A landscape with many peaks, sampled at points; each row gives a point and its height.
A climber steps from a point to whichever of its 2 nearest points has the largest rise for the distance, and stops where none of them is higher. Distance is the straight distance between rows; heights are no part of it.
k884 height 63.1: [-26 -44 -14 -32  39  22   7  -3  -3  29 -18  44  -7  -9 -50   1   4 -17
 -14  19  -5  21  -4   3 -17 -45 -34  16 -12  -4 -17 -23 -32  -6 -18  20
  29]
k322 height 34.9: [  4 -14  15   6  19 -15  14  -9  16  10 -67 -21   3   3 -13 -53   0  31
  -6   2   5  -3 -22 -14  43  -7  26 -11  28  25 -41 -11 -16 -24 -21  12
  16]
k392 height 43.9: [-13 -24 -18   0 -13  -8 -10  17   0   3 -30   0  -4  14  31 -28 -27  -3
  -3  -9  18  28   8 -15  43  -4 -40  -9  21  18 -17   3  -4  -7  -6   1
  -3]
k948 height 60.4: [ 38 -38 -30 -17  22  -6  11  23   7  -7 -21  31  -9  29 -23 -28  -8   8
  -7 -50   0  19 -29 -13  16 -13 -20  -3  -5 -29   9 -29 -34   7 -18  19
   9]
k791 height 50.3: [  2  32  -9  23 -15 -24 -19  -3  17 -10  28 -24  50 -15 -38   7  13  -5
 -10  37  -4  -1  -2   5  12 -19  30   0  22 -28   6  10  27 -11  12 -35
 -24]
k38 height 13.4: [-23 -23 -32  -9  -2 -27 -32  -4  10   1   3  -4  43 -11 -11 -18   8   1
 -23  26  18  32 -14  12  44   2 -10 -17  11 -23 -11 -20   0   1 -12   2
 -27]
k525 height 57.0: [  6  28 -30   2  -8  -5 -12  -3 -17   9   1  -2 -14   3  41   6 -23  -8
  22 -35 -25  19  -4  -1 -33  15  -8   5  -6   1  -4  36  -5   3  28   3
  24]
k496 height 54.5: [ -6   2  38   4   2  13  13  30  10 -30  31 -14   4  14   2  31   5 -18
 -10  38  13 -24  -6  18  31  14 -25 -16  13   9  29 -36  31  32 -20   6
 -44]
k11 height 60.5: [-14  39 -14  -1   3   4  -5  14 -24 -25 -10  19 -38   1  45 -10 -42 -12
  16 -33 -24  10  23 -10 -38  16 -32 -27 -16 -26  13  35 -10   5  19  48
  29]
k423 height 34.6: [ 19 -17 -16   2 -23  21   8  36   0 -20  26  18  12  18  -5 -14 -21   9
 -23 -17   5 -25  47 -25  15   8   2  -9 -34   3  50 -10  24  19 -45   7
 -55]
k548 height 25.9: [ -6 -15 -48  -7  -6 -19 -20 -10  12 -24   2  34  -4 -15  26  33 -10  -3
  27  23  11 -32  -6  25  -8 -14 -35  -2 -18 -19 -22 -12 -45   2  33  23
  21]
k55 height 41.5: [-30  -7 -23   9  -1 -17 -24  -3  -2   3 -56  10   2  -6  25 -74 -27  14
 -15 -15   1  44  22 -44  39   7 -16 -20  32   7  -6   9  -5 -23 -11  22
  -2]
k997 height 40.7: [-30  17  31  -8   3   5 -13   2  -7  -5  10 -15 -21 -10  20  47  -5 -19
   4  26  12   0  -4  13 -16   1 -26  -6  -5   5 -17   5   1  11  26   0
  11]
k170 height 20.4: [-30 -29 -34 -15   6  -6 -10   0   7 -10 -27  18   3  32  27 -38  -7 -15
  17  42  -5 -23  -3  11   7   2 -21 -40   7 -27  10   3 -27 -29 -14  38
  24]
k899 height 15.6: [-58 -10 -44   0  -3 -19 -45 -37  -2  20   8  17  53 -19   2 -19  13  16
 -29  51   7  13  15 -10   8   8  16 -13 -17 -14  -3 -17 -11  -3   7 -18
 -14]
k537 height 67.1: [-23 -39  -6 -15  19  14  14  12  11   3  -8  24  -1  13 -30 -23  -1 -33
 -13  41   7  23   0  11   9 -32 -31 -17  -1 -37   9 -14 -11  -8 -20  26
   0]
k623 height 39.5: [ 34 -18  -1   6 -27  14   7  17  -2   1 -16  -6  -2  18  -4 -24 -17  23
 -18 -44  25   6  31 -23  10   8  32  -1 -13   3  10  19  25   0 -26 -14
 -14]
k844 height 37.0: [ -3 -13   5  10  19  -5  -7   4   6  16 -62  10  -7 -24 -22 -32  -4   5
 -14 -10   5  22 -11 -35  23 -20  18   2  28  14 -40   1 -21 -30  -6 -13
  18]
k822 height 21.4: [ -3 -15  13  11  -7  12  29 -10  21 -21  45  24  20 -16  -5  45  32 -19
  24  19  27 -41  22  27  10 -22  -2  15 -21 -13  15 -13 -14  33  -9  26
 -38]
k756 height 15.7: [-19 -40 -37 -25  16  -2 -18 -30  -2  51   5  18  19   6 -11  -8  14   7
 -20  50 -25  12 -14  12 -18  -6  -1   8  -9   2 -19 -19 -21  -6  -7 -12
  36]
k968 height 17.4: [ 24 -60  13 -13 -14  18  21  24  -1 -12  41 -19   7  35  16  27  19  -4
   8  -1  35  -3   0  23  19  36   5  -1 -38   7  22 -11  16  31 -11   9
 -10]
k618 height 27.1: [ -2 -17  48  20  -9  41  34   9  -1   0 -15  -2 -14   6  -2  -1  25 -15
   9   9  33 -12  22  14 -10   2  23 -10 -16  -5  11  29   7 -21  -9  28
  15]
k559 height 7.0: [ 29 -54  58 -16  13   9  19  10   1  23 -11 -36 -32  15 -22  27   2   3
 -14  -7   7  -4 -37  -6   5  15   9  18 -12  39 -21 -13  22  -8  -9 -35
  19]
k689 height 60.6: [-10 -13 -69  16 -30 -20 -12 -16   7   6  11  50  38   0  49   6  21 -14
  38  28   6  -4  15  12 -19 -24  13  19 -11  -1 -10   7 -44  -2  25   9
   2]
k727 height 23.8: [-15  -4 -25  -9 -14  -3 -11 -14  20 -24   6  13  -6  21  13  30   3 -22
  21  73   5 -65   0  21  -5 -29 -30 -11  -1 -10   5  -4 -25 -18  34  -9
  12]
k69 height 53.8: [ -4  47  20  13   5  -4  -8 -15  12   3  -3 -34   7  -1 -19  -2   0  -6
 -11  46 -11  -7 -16   9   5 -11  25 -10  30  -4  -2   9  18 -15  10 -10
  -6]
k768 height 65.9: [  9   7 -21  39   8 -17  12 -20   3  33 -14  22  47 -38 -17 -42  27   6
 -20  -8  -7  35  -5 -26  30 -34  35  14  30  16 -13 -18  -9   2 -25 -17
 -49]
k987 height 53.4: [-12  20  30  10  27 -19  -5  -7  11 -18 -51 -20 -34 -12   4   1 -28  25
  -5   6 -20 -42 -24  -5  20  -3 -24 -22  31  13 -31 -22 -11  -2   2  -1
   0]
k409 height 22.8: [-13  11  24  15   8  16  15 -26 -18  26  -5 -29  24 -12  12 -32  29  -9
   8  22  14  20   3  13  11  20  49  -2   3  22 -10  27  21   7  -5  35
   7]
k974 height 57.4: [ -8   7  60 -14 -12  13  11  27   2 -33  21 -31 -21  21  28  31 -15 -29
 -17   3  25  -2  -9  13  33  43 -13 -24  12  19  24 -26  56  30   2  -3
 -38]
k133 height 61.1: [ -9   4  15   2  -3  11 -28  -6   5  -6  15 -30  10   6  -6  -9  -3  44
 -36  27  -4 -44  37 -12  -6  25  34  -3 -21  18  27 -18  37   8 -19 -27
 -25]
k504 height 75.1: [ -6 -12 -23  -7  36 -22 -28 -47  19   3 -29  18  20 -11 -23 -45  14  58
 -19 -12 -20  -5 -12 -11   2  20  40 -15   1 -26 -15 -23 -44   7 -23  30
  27]
k704 height 17.6: [-13  44 -21  -1  34 -34 -28 -51   2  -1  35 -27  46 -30 -32   4  25  31
 -14  30 -27 -10 -14  29 -15   6  24  12   3 -16 -20  -3   2  28   7 -20
   5]
k85 height 30.2: [-17   4 -39 -12 -27   1 -22  15 -13 -36  12   3 -17  47  56 -11 -34 -12
  13  14  -5 -27  26  13  -3  21 -33 -34 -21  -5  48  11  11   4   5  15
   2]
k361 height 25.3: [-15 -17  47  15 -17  51  44   5  -2 -16  15  25   1 -13  -3  10  30 -27
  20  -4  56  -2  46  14  -3  -6  20  -4 -36 -16  19  20   5  -2  -4  42
  -8]
k306 height 74.1: [ -4   3 -28  34 -13   8 -15  -3  -9  25 -13  24  13 -13  23 -50  -3  25
 -10 -27  -9  -7  50 -46   4  -9  28  23   1  30  10   8  -4  -3 -12 -23
 -33]
k134 height 20.1: [-13  30 -50  -2  16 -39 -40 -47  10  15  33 -10  54 -39 -19   6  31  26
 -23  -3 -17  22 -19   1 -25   9  30  25   1 -20 -34   4  -7  18  21 -22
  10]
k125 height 19.3: [ 17 -24  -3   2 -15   1  15  12  19 -29  44   7  29  11  15  43  12   7
   7   0  29 -42  11  17  26  14  14  12 -31  11  10 -28   1  44 -21   1
 -41]
k717 height 54.6: [-18  67  11  12   3   7 -12  -4 -22  20 -10 -23 -33  -8  32  18 -34 -35
  16  31 -38 -14 -17   6 -20 -17 -22  -9  35  35   6  28   5 -16  42 -31
  13]
k912 height 32.0: [ 13 -12 -34 -14 -12   6  -6  21  -4 -22  30  10   2  48  40 -12 -17  -1
  -1   3  -6 -28  31  12   8  27 -17 -20 -12   4  49  -9  25   7 -22  -2
 -24]
k459 height 64.0: [ -9  -2 -48   8 -21  -1  12 -22  -7  26  -1  38   5   0  40  15  19 -38
  48  29  -2   3 -10  31 -33 -33   5  26  -2  14 -17  26 -39 -11  42   5
  33]
k224 height 12.4: [  7  -6  32  -6  34   9  45   7   1  13 -25 -15 -10  -2  -7  -7  16 -33
  12 -24  15  44 -47   6  28  -9 -20  12  25  -4 -18  -5   6   6 -11  34
  -6]
k141 height 64.4: [ 21 -19   4  24 -28   1  22  18 -11  25 -20  20 -20   1  -2  24  -4 -28
  22 -22  11  19   0 -17 -16 -56 -10  38  15  21 -29  25 -13 -31  23 -48
   0]
k477 height 33.7: [-21 -20 -11  -5  11  18  23  10  -8   7  29  34 -12 -25  13  43   2 -48
  19  10  22  23   3  15  -7 -38 -58  33 -12   1  -2 -15 -21  13  11  17
  -7]
k386 height 26.0: [ -4   1 -20   8   7  -4  -6 -20 -17  18   4  34  20 -52 -26  -7  23  17
 -22 -54   1  47  14 -23 -21 -11  21  29  -8 -13 -22   2 -32  13 -14  -3
 -11]
k384 height 22.9: [-21 -20   6  11 -16  11  13   2   0 -19  15  18  21 -11 -12 -11  34  -6
  25 -23  46  32  24   2   7  -7  39 -15 -37 -36  -2  20 -10   0   1  52
   1]
k958 height 9.1: [-21 -25  23  11 -15  47  14   9  -6  15  -2  10 -17  -7 -27   0   0  12
 -15  10  -3 -31  56 -17 -26 -18  19   9 -24  19  21  -2   9  -5 -35 -11
 -13]
k488 height 58.1: [-16   7  26  14  20 -17 -16  -5  -1  12 -23  -9  -6 -48 -42   9  -6  25
 -33  -1  -2  13  -4 -26  21 -14 -12  18  12   8 -35 -21  -2  18 -15 -19
 -27]
k256 height 10.7: [ 24 -27  38   1  12  24  52  14   0  28  -6  -9  -9  14 -26 -11  16 -32
  -2 -22  -1  27 -34  -1  22  -9   1  19  17  25   7 -18  22  -4 -29 -12
 -15]
k117 height 31.2: [-17  -1 -17  -3  21   8  13   4 -29   5  27  62  -1 -46   1  51  15 -20
  11 -33  16  44   6   3 -19 -43 -41  57 -11  -2 -24 -14 -32  34  10  12
 -17]
k454 height 15.1: [-27  23 -19 -19  19 -42 -45 -44   6  -3  17 -50  33 -19   0  -2   6  40
 -11  32  -8  -3 -14  12   9  57  11   1  10  10 -19   2  22  15  13 -20
  20]
k692 height 63.0: [ 27  26  -7  19  40  -6  20 -18  18 -17  -6   7  22  -8   1 -20   5  38
   7 -19 -41 -44 -10   6  24  12   6  -1  16   8  10 -33   5  32 -41  28
 -25]
k926 height 22.0: [-24   9 -21  -4   9 -11  -7 -16  14 -18 -10   4   7  23  26 -14  -2  -5
  24  63 -16 -50   2  25   2 -15 -19 -28   1  -8   3  -5 -23 -22   8  27
  18]
k846 height 4.9: [ 12 -48  35 -33  -9  14  15   7  -9  30  -6 -30 -50  62  23  33  -9 -16
   3  18   0 -27 -19  20 -11  28  -1  -6  -5  37  12   0  26 -25  14 -41
  35]
k432 height 39.1: [-21 -10   1  21   0  17 -13 -13 -11  26 -64  26 -17 -23   5 -58 -17   3
 -19 -18  15  49  31 -53   3  -8  12  -9  27  23 -26  20 -20 -30 -10   3
   3]
k748 height 69.9: [ 26  26  -7 -22 -14 -13  -1  35   6 -41  27 -13 -31  40  32  22 -30 -21
  19 -30  -4 -10 -24  21  -8  38 -29 -27   2 -22  40   6   8   2  24  22
   9]
k944 height 64.6: [-30  26  20   9  -2  17 -31   7   3 -19  12 -10   2  -5  -6  -1 -24  15
 -35  27  -4 -27  31 -10   3  11  -5 -14 -11  -5  28  -4  36   9 -16 -11
 -41]
k468 height 46.2: [ 13 -12  -4  10 -20   2   2  19 -11   0   5 -11   0  25  34  -7  -9 -14
  16   3   7  16  -5   5  24  -3 -17   2  10  17  11   7  14  -5   3 -14
  -6]
k954 height 47.7: [-14  29  -2  16  -8 -32 -48  -7  13 -31 -19 -14  -1 -12  20  26 -25  20
  16  20   9 -55   1 -13   7 -14 -12   7  23  12 -30  11 -33 -15  52 -30
  -1]
k679 height 81.2: [ 23 -15  65 -25  17  35  55  16  -1   7  27 -10 -25  18 -55  43  38 -38
  -9   6  -3   7 -31  16 -13  -1   4   4  -6  -8   8 -23  23   1 -20  13
  -1]
k6 height 7.6: [  3 -35  17   2 -35  35  -5   5  -1  12  12 -11 -11  30  -4  10  -7   8
 -16  36  25 -35  45  -5 -16  -8  22  18 -29  33  20   9  17 -27   8 -53
  -6]
k446 height 71.0: [-28  -8  13 -24  39  22  18  23   4   0   2  13 -23  12 -28 -13   3 -28
 -10  21  -6  31 -19  20  -2  -2 -54 -30  -6 -36  25 -11   6   2 -17  64
  15]
k372 height 47.6: [ 45  46   9  17  -9 -15   9  11   3  -6  54 -27  18  -7  -5  29   2   8
   9 -16 -16 -20 -14   6  19   7  28  20  28  20  26 -14  49  29  -2 -34
 -52]
k574 height 65.3: [-16  68 -32  33  -9  -9 -40 -28 -21   7  -6   2   8 -16  50 -38  -1   6
  26   3 -31 -17  15 -23 -24  -7  27  16  24  27  -5  42  -9  -6  36 -14
  11]
k738 height 38.5: [-27   5  25 -30  13  23 -10  18 -14  -8  27   6 -42   3   5  64 -13 -24
 -11  28   5 -21   7  22 -15   1 -60   3 -24  -3   6 -13  -4  15  14   3
   9]
k749 height 41.2: [-15  33  -2   6   1 -12 -41 -18   0 -32  -1  -4 -17 -36  -6  19 -13  49
   3 -11  -4 -62  29 -21 -49  10   9  11 -16 -25 -18   8 -34   3  36 -13
   8]
k48 height 70.3: [  5  -1 -10  31  -8   5  -7   0   4   9  -4  15  23 -13 -21 -29  -3  18
 -29   5  -7   4  23 -40   4 -20  35  17   6  20  -3  -7   6 -11 -16 -42
 -30]
k918 height 57.1: [-11  17 -57  24 -47  -6 -16  -4  -8  -3  -5  45  29   0  33 -17   7 -10
  21  14   8 -30  29 -15 -42 -34  22  10 -15  -1  14  24 -22 -25  38 -17
  -6]
k365 height 16.2: [  7 -10 -19 -22 -20 -25 -27  -7  15 -13  -8 -38  17  32  -2 -20  -4  21
   1  21   9 -15  -2  13   3  31   9 -33 -11 -22  -1  16  -3 -22   1  -1
  32]
k351 height 20.2: [ 20  -7 -22  16 -19 -20   3 -14  14  -9  -3  12  44  -4  -7 -31  24   0
  17 -27  19  25 -13   1   8   9  50 -11  -9 -24 -13  20 -14 -10   9  33
  13]
k41 height 56.4: [ 27  -7 -37  -6  -3 -34  23  16  13 -15 -21  35   1  12   1 -19  -6 -20
  23 -46  13  42 -35   0  18 -30 -46  -8  23 -32   1 -18 -20  -9   4  31
 -20]
k383 height 76.0: [  8  18  30 -18  55  17  40  -4  -5   9 -16   1 -45   7  -5   1   8 -20
   2 -11 -45  -8 -38  11 -18  21 -26 -15  16  -9   5 -17   6  -5 -23  33
  35]
k890 height 5.2: [ 15 -45  26 -35  22   0  12  13   6  23 -10 -35 -28  48   7   4 -12  24
 -13  14 -12 -17 -34  21  17  38  -8 -12   6  32   8 -30  29  -9 -13 -16
  27]
k494 height 57.5: [ -4  40  14  11  40 -14  11 -22   3  -1  -9 -27  -2  -7  14 -11 -12  23
   1  12 -45 -38 -25   5  29  20  -7  -4  45  35  -6 -30  12  17 -23   9
 -11]
k341 height 75.4: [ 36  32 -25 -22  -4 -12  15  -1  -1 -30  33 -13  -8  43  55  21  12 -19
  38  -4 -19 -35 -50  56   0  40 -11 -27  15  -5  45   3   8  12  21  18
  33]
k687 height 87.8: [ 32  -8  16 -23   9   7  25   4  23  -6  32 -12  -3  35 -28  33  28 -25
  -7  12 -19  -4 -49  42 -17   4   1  -4 -10 -25  19 -34  27  18 -10  -1
   3]
k905 height 69.8: [ 35  24  -8  -6   1 -13  31  -7  16 -31   5 -18   5  44  38 -13  14   4
  43 -24  -7 -40 -32  31   5  52  20 -26  12  -7  39  15  21  -4   2  31
  24]
k991 height 13.0: [-33   4 -18 -17  28 -33 -36 -34  -6   4  13 -29  37 -31  33   7  12  37
   4  16   3  28 -12  18  31  39  -2   8   3   7 -44  -9   7  42  -7   6
   7]
k401 height 42.2: [ 25 -23   2  14 -28   6  18  27  -3   5 -21  21   3  -3 -33 -39   6  -1
  -1 -54  27  43  16 -31   5 -20  28  -4   1 -15   7  15  -4 -17 -14 -10
 -12]
k130 height 61.7: [  2   5  17  30  12 -16  -7 -10  12  23  -8   6  27 -58 -39  12  18   8
 -20   9  17  34  -8 -12  33 -41  16  26  23  17 -34 -31   7  14 -21 -33
 -55]
k157 height 46.7: [ -8  10  -2   4  -7  -4 -19  -9  -3   9  49  -2  28 -30 -30  45  19  -4
 -12  45   2  -3   9  23 -20 -15   4  12 -15 -17  -2   3  16  14   9 -35
 -10]
k265 height 55.6: [ -7 -18  -3 -16  10  31   4   4 -20  51  25  29  -9 -12 -58  15   7 -15
 -39  -2 -23  55   3  -5 -38 -37 -19  17 -18 -20  16 -12   4   3 -26 -22
  -4]
k79 height 43.7: [-44  29  -4 -13  18 -10 -34 -13 -15   5  49 -11  12 -30   0  41   6  -4
 -10  49  -1  -6   7  28  -6  13 -18   5 -20  -9 -14  -9   3  36   8  -4
  -7]
k404 height 57.6: [-28  64   5  12   7  10   4 -28 -17  16  -5 -25  -3 -22  23 -10   9 -30
  20  42 -40  -5 -22  12 -13 -11  12  -7  37  19   3  33   8 -19  31  -6
  24]
k744 height 28.1: [-22  -8 -31 -18 -13  -4 -25   9   2 -32  14  16 -13  16  61  19 -22   3
  36  11   7 -36  13  28  -8  12 -48 -20 -22  -8   0  15 -28   8  25  23
  32]
k399 height 51.8: [  4  42  10  16 -15  11 -14   5 -13  -3  18 -11 -30  11  36  21 -26 -15
  16   9 -19 -31  -8   3  -7  -9 -19  -2  17  27  25  24  21 -19  46 -32
   6]
k812 height 17.8: [ 32  -9 -18   2  -9 -19  20  -7   7   3 -24 -12  18  24  40 -43  10   0
  37 -40   8  21 -19   8  26  12  30  -1  16   8 -16  20 -18 -21   3  19
  23]
k289 height 69.6: [ 18  23   1 -16  17   1  39 -12   1  -4  -1  -5 -18  24  18  -4  22  -4
  27 -33 -23  -4 -35  26 -14  39   9 -25  -6  -9  14  12   0   5  -9  47
  33]
k445 height 48.5: [ 28  47   5  30 -53 -23  13  32   5 -33   9  -4  28  -9  -5 -10   4 -27
  26 -48  29  40   4 -19  18  -6   5 -13   3 -29   2  30  20 -12  18   0
 -31]
k167 height 12.1: [-14 -51  56 -19 -13  43   1  29 -15  -6   2 -12 -49  -2 -20  38 -21   2
 -28   0  36   1  49  -6 -10   9 -15  20 -25  15   0  -6  10  12 -15 -19
  -5]
k187 height 23.2: [-17 -14  33   1 -12  32  37   8  18 -23  35  31  12 -18 -28  37  44 -43
  18  20  45   2  16  28   4 -33  -5  -2 -32 -37  19  -5 -10  14 -14  39
 -19]
k490 height 81.8: [  4  -8  51 -16  49  27  58  21  -1 -12 -25  16 -52   7 -34   7  -7 -24
 -11 -20 -25 -14 -21   2 -11 -21 -54   3   9 -10  15 -36 -10   6 -29  37
  10]
k112 height 13.7: [ 12 -57  42 -27 -15  21  -1  28   3 -16  21 -11 -20  -6 -19  35  -5  19
 -10 -34  52   9  31  -3  -9  21   7   7 -50 -18  -8  -1  -2  24  -6   2
  -4]
k907 height 61.6: [  3  56 -49  16 -11 -12 -10 -34 -23  24   1  -7   0  -9  32 -18   0 -12
  25   8 -37   6 -12   5 -36 -12  23   8  19  16  -7  45 -10 -10  36 -14
  30]
k938 height 17.7: [-20 -18 -51 -18   4 -28 -42 -48   5  47  17  -1  44 -25 -20  -2  19  11
 -33  24  -1  38  -8   1 -24   2  23   7 -12  -7 -26  -6 -14  -2  14 -31
  16]
k215 height 48.7: [  7  34  -4  23 -27  11  -5  24  -2 -22  11   5  -6   6  35   9 -30 -29
  15  17  -5 -10   8  -6  12 -21 -29   5  16  16  23  -1  22   7  13 -22
 -39]
k992 height 45.4: [  6  14  32  19 -29   3  18  20   2  -6  -4  -4   0 -18 -15  -9   8 -29
   6 -21  36  41   1 -10  15 -19   8  -4   5 -27   5  15  23 -16  -1  14
 -31]
k276 height 57.2: [ 12   8  16  -2   2   3  -7  13 -25  47  23  -6  -9 -23 -29  36  -1 -14
 -13 -12 -26  37  -8   5 -41 -19 -14  32  -8  -2 -20   2  12   0  -1 -44
  11]
k900 height 15.4: [ 39 -59  34 -30  -1  21  14  39  12 -17  21 -11 -24  24 -11  32  -1  27
 -12 -37  30   3  11  -9  14  30   7  14 -41  -4  17 -25  12  36 -26   1
 -23]
k52 height 48.6: [  4  39  16  23   6   6  -7 -21 -14  -8   1 -34   1 -27  -3 -16  -7  42
  -9 -32 -12 -12  20 -15 -10  43  39  15 -17   8  -7  28  17  13  -7   6
  15]
k729 height 32.1: [ 12 -38  37   1  25  -4  -3  -5  15  -9 -55 -11 -26  -8 -43 -24  -3  49
 -10 -34  16   3  -5 -14  24  11  38 -10   2  13 -24 -16 -22  -1 -32  20
  27]
k640 height 35.9: [-12 -27   1 -28   7  10  10  20 -23  22  32  18 -16   1  10  46 -11 -31
  -5  14   1  35 -15  24 -14 -12 -66  21 -15   6  -4 -15   6  22  -5  -5
   0]
k36 height 29.3: [  4 -14  40  -1  16  29  18  -4   0   0 -29   0 -18   6 -22 -21   3  22
  -9  -8  11 -17  13 -11  -1  -1  33 -17 -10 -11 -10   9 -10 -17 -19  34
  24]
k971 height 44.5: [ -4  42  -2  10 -12 -19 -35  10   3 -27  -7   6 -20 -20  -6  24 -32  31
 -10   0 -16 -42  11 -18 -26  -7 -23   0   6 -15   3   8  -9 -12  29 -39
 -15]
k705 height 64.1: [ 39 -33 -32 -18  11 -16  -4  13  19   3 -43   9  -7  38 -13 -45 -19  15
 -10 -41 -25  23 -30 -10   8   1  -8 -20  19 -20   7 -16 -24 -24 -19  13
  36]
k961 height 60.9: [ 18  14  19   9 -19   7   2  11 -25  44  -5 -11 -17 -14 -22  16  -7 -25
  -3  -9 -21  25 -15  -6 -32 -29   6  30  25  22 -18  29  16 -34  35 -70
   9]
k724 height 10.6: [-10 -54  35  -3 -29  37  -1  21 -10  12  -5  10 -22 -16 -59   8  -4  16
 -38  -9  17   7  59 -27  -8 -27  15  17 -30   0   5   1   5 -10 -31 -15
 -16]
k856 height 67.5: [  9  -9 -26   6 -24  -3   2  -4  -3  26  -5  32  -9   1  22  21 -11 -28
  29   4  -6   3  -7   2 -16 -51 -24  35   3  21 -32  10 -27 -15  40 -34
  23]
k652 height 36.6: [ 21 -27  -7   6 -29   6  -7  40   0 -36   0  29  11   6 -14 -33 -24  25
 -29 -47  25  -1  57 -43  22   4   0 -13 -36  -8  35   2  -2   4 -36   1
 -49]
k533 height 61.3: [-28  40  31   1  -6  11 -27  19  -8 -24  13 -43 -14   3  21   4 -24   1
 -24  17   0  -7  23  -9  16  42 -15 -35   5   7  32  -1  58   9  -2  -1
 -35]
k985 height 18.3: [-29 -16 -51 -18 -13 -22 -34   6  11  -2 -13  -7  26  50  16 -53 -13  11
  -6  33 -20   7  10  12  20  40  -2 -54  -2 -23  31  13   1 -22  -7  18
  21]
k291 height 6.3: [ 24 -45  29 -21 -36  19 -10  12  -5  15  11 -38 -21  44   9  41 -10  -3
  -5  19  23 -27   9   0 -16  11  19   2 -17  29   7  13  22 -27  34 -57
   5]
k764 height 24.7: [  6  -1  38  14  -7  18  36  -3  -4   3 -19 -35   6  21  13 -37  21 -14
  21  20  19   9  -4  10  15  18  67 -25   4  15  -3  40  21 -22  -9  28
  19]
k681 height 52.4: [ 35  42 -26  16 -27 -41  11  23  16 -29 -12  17  20  -8   1 -14   1 -35
  33 -54  -7  25 -21 -12  14 -27 -14 -14  26 -39  -1   8 -10 -12  15  17
 -25]
k166 height 51.3: [ 26  21  13  18   5  -7  17  15   3  -8  34 -15  22  -3   3  16   5 -17
   9  -6   1  -4 -12   5  41   4  -9   2  10  10  16 -29  34  42 -17   2
 -59]
k377 height 28.6: [ -8  -3 -21  13  -7  14  18   8 -29  22  15  60  -4 -52 -10  11  10  -6
  -5 -57   5  46  24 -29 -22 -36 -12  48 -14  -9 -13   1 -29  19  -4  -2
 -16]
k213 height 23.3: [  5  26 -25   2   9 -25 -28 -16 -10  12  19  11  16 -41 -27   4   4  29
 -21 -23 -23  18   5 -18 -27   5   0  22 -13 -16 -14 -10 -13  15   7  -5
 -11]
k146 height 8.8: [ 34 -26  49  -6  -6   6  34  26   2  16 -35 -15 -41  14 -33  18  -2 -10
  -5 -32  16  27 -18 -18  -5 -22  -4  25   6   9 -10  -1   6 -26  -3 -19
   5]
k184 height 43.8: [  4  44   5  15   3 -11 -26 -16  -1 -22  13 -16   5 -15 -12   4  -8  53
  -2 -20 -10 -46  38 -24 -49  29  45  14 -36 -15   7  30  -3   7  21 -12
  13]
k887 height 75.8: [-12 -24  47 -19   9  43  62  28  -2   6  -4  12 -33  24 -35   0  27 -61
  -4  15  11  24 -13  19 -21 -13 -21 -20  -6 -24  24 -15  16  -8 -18  44
  16]
k35 height 69.3: [ -8  47 -43  31 -17  -5 -27 -17 -12   6 -12  -8  19  -3  40 -46 -18  24
   1 -23 -22  -8  32 -39  -4  19  22   7  17  24   3  31   7  -8  22 -12
 -11]
k619 height 81.4: [ 36  18 -11 -14   3  -3  19   1  16 -19  36 -10   3  25   3  36  16 -13
  28   4 -29 -37 -44  38 -15   8  -8  -6   8 -13  28 -22   6  15   9   9
   8]
k867 height 14.3: [  8 -20 -40 -21  -8 -17 -21 -24  15  17   2 -15  37  32 -11 -14   6   8
  -7  42 -15   5 -26  23 -11   5  17 -12  -4 -18  -6   4 -11 -25  15 -19
  44]
k788 height 14.2: [  0 -21  14   5  41  12  50 -11  -1   7 -42  20  -6 -16  10 -25  24 -25
  36 -17  26  17 -27   3  30 -26  -5  21  18  25 -29  -6 -34  -7 -11  50
   0]
k806 height 54.2: [ -8  30  33  16  11  -6 -17   6 -10  12 -16 -35 -28 -33 -11   7 -35  28
 -23 -12 -24   4  12 -30  -1  14  -7  22  16  41 -24   1  27   8  -6 -34
  -6]
k622 height 59.2: [ -8 -22 -25 -16  11  18   6   3  -4  38   2  65   5 -13 -78  -2  12 -17
 -33   7 -30  32   2 -21 -32 -62 -21  13  -1 -26   7 -26 -25 -15 -25 -10
  -1]
k836 height 68.6: [  5  13 -32  -1  28 -19  -6 -28  17 -16  -4  -1  31  -1   2 -19   4  45
   0  -2 -28 -21   6   3   6  20  22   7   7  -5  -2 -11 -10  20 -22  16
   9]
k747 height 65.4: [ 18  32   6 -14 -19 -13  -6  20 -10 -23 -16 -15 -39  35  31  12 -46  -7
   7 -50 -11   3   4 -13 -15  43 -45 -36  -5 -16  27  30   9  -1  24  10
  17]
k137 height 57.3: [  2  31  35  10  -2   7 -16 -10  -3 -10  18 -39  -1  -9  -7  15  -2  38
 -16  16  -1 -60  13 -10 -14  18  33   9   9  38   6   7  29   9  15 -40
 -10]
k862 height 53.0: [  6  29  46  11   8   6  -2  -6   3  -7  -9 -61 -22  -7 -19  -3  -9  38
 -18  -7  -1 -19  11 -14  -7  42  38 -14  -1  13   8  12  39  -6  -4 -13
  24]
k189 height 11.6: [-34 -17 -36 -13   7 -45 -26 -15   8   0  13   1  54 -10  23  -6  22   0
   8  24   9  42 -24  32  41  20   0 -17   8 -27 -27  -5 -15  11  -4  30
   8]
k807 height 68.8: [ 32 -28 -63 -20  14 -24 -17 -30  18   6 -23  40  17  14  -7 -40   3  40
 -17 -38 -26   7 -14 -27   4   7   7 -12  13  -9 -12 -19 -48 -12 -13   7
  33]
k512 height 15.8: [ 21 -29  12   1  20  -7  42 -10  -7   6 -54   8 -11  11  29 -19   8  -8
  48 -37  19  21 -23  -2  11  -8   4  13  19  24 -44  14 -28 -17   7  27
  29]
k212 height 50.2: [-19   8  19   7   4 -31 -36 -16   5 -12 -42 -22 -14 -18  23   2 -26  33
   3   5   2 -24  -7 -16  19   4 -12   8  31  28 -45  -1 -22  -7  27 -33
  10]

Where does a climber stop that starts at each point below?
k184 -> k944
k900 -> k306
k846 -> k306
k11 -> k687
k884 -> k687
k213 -> k306
k256 -> k306
k365 -> k504
k744 -> k504
k954 -> k504
k445 -> k504

Call two points neighbours if one is among the 2 nearest of the other. Go from one point of each pair to the other, from neighbour to neighbour, staying as high as possible. Name the lowest point that can't be avoided.
k856 and k504 -> k749
k490 and k306 -> k525
k687 and k944 -> k862
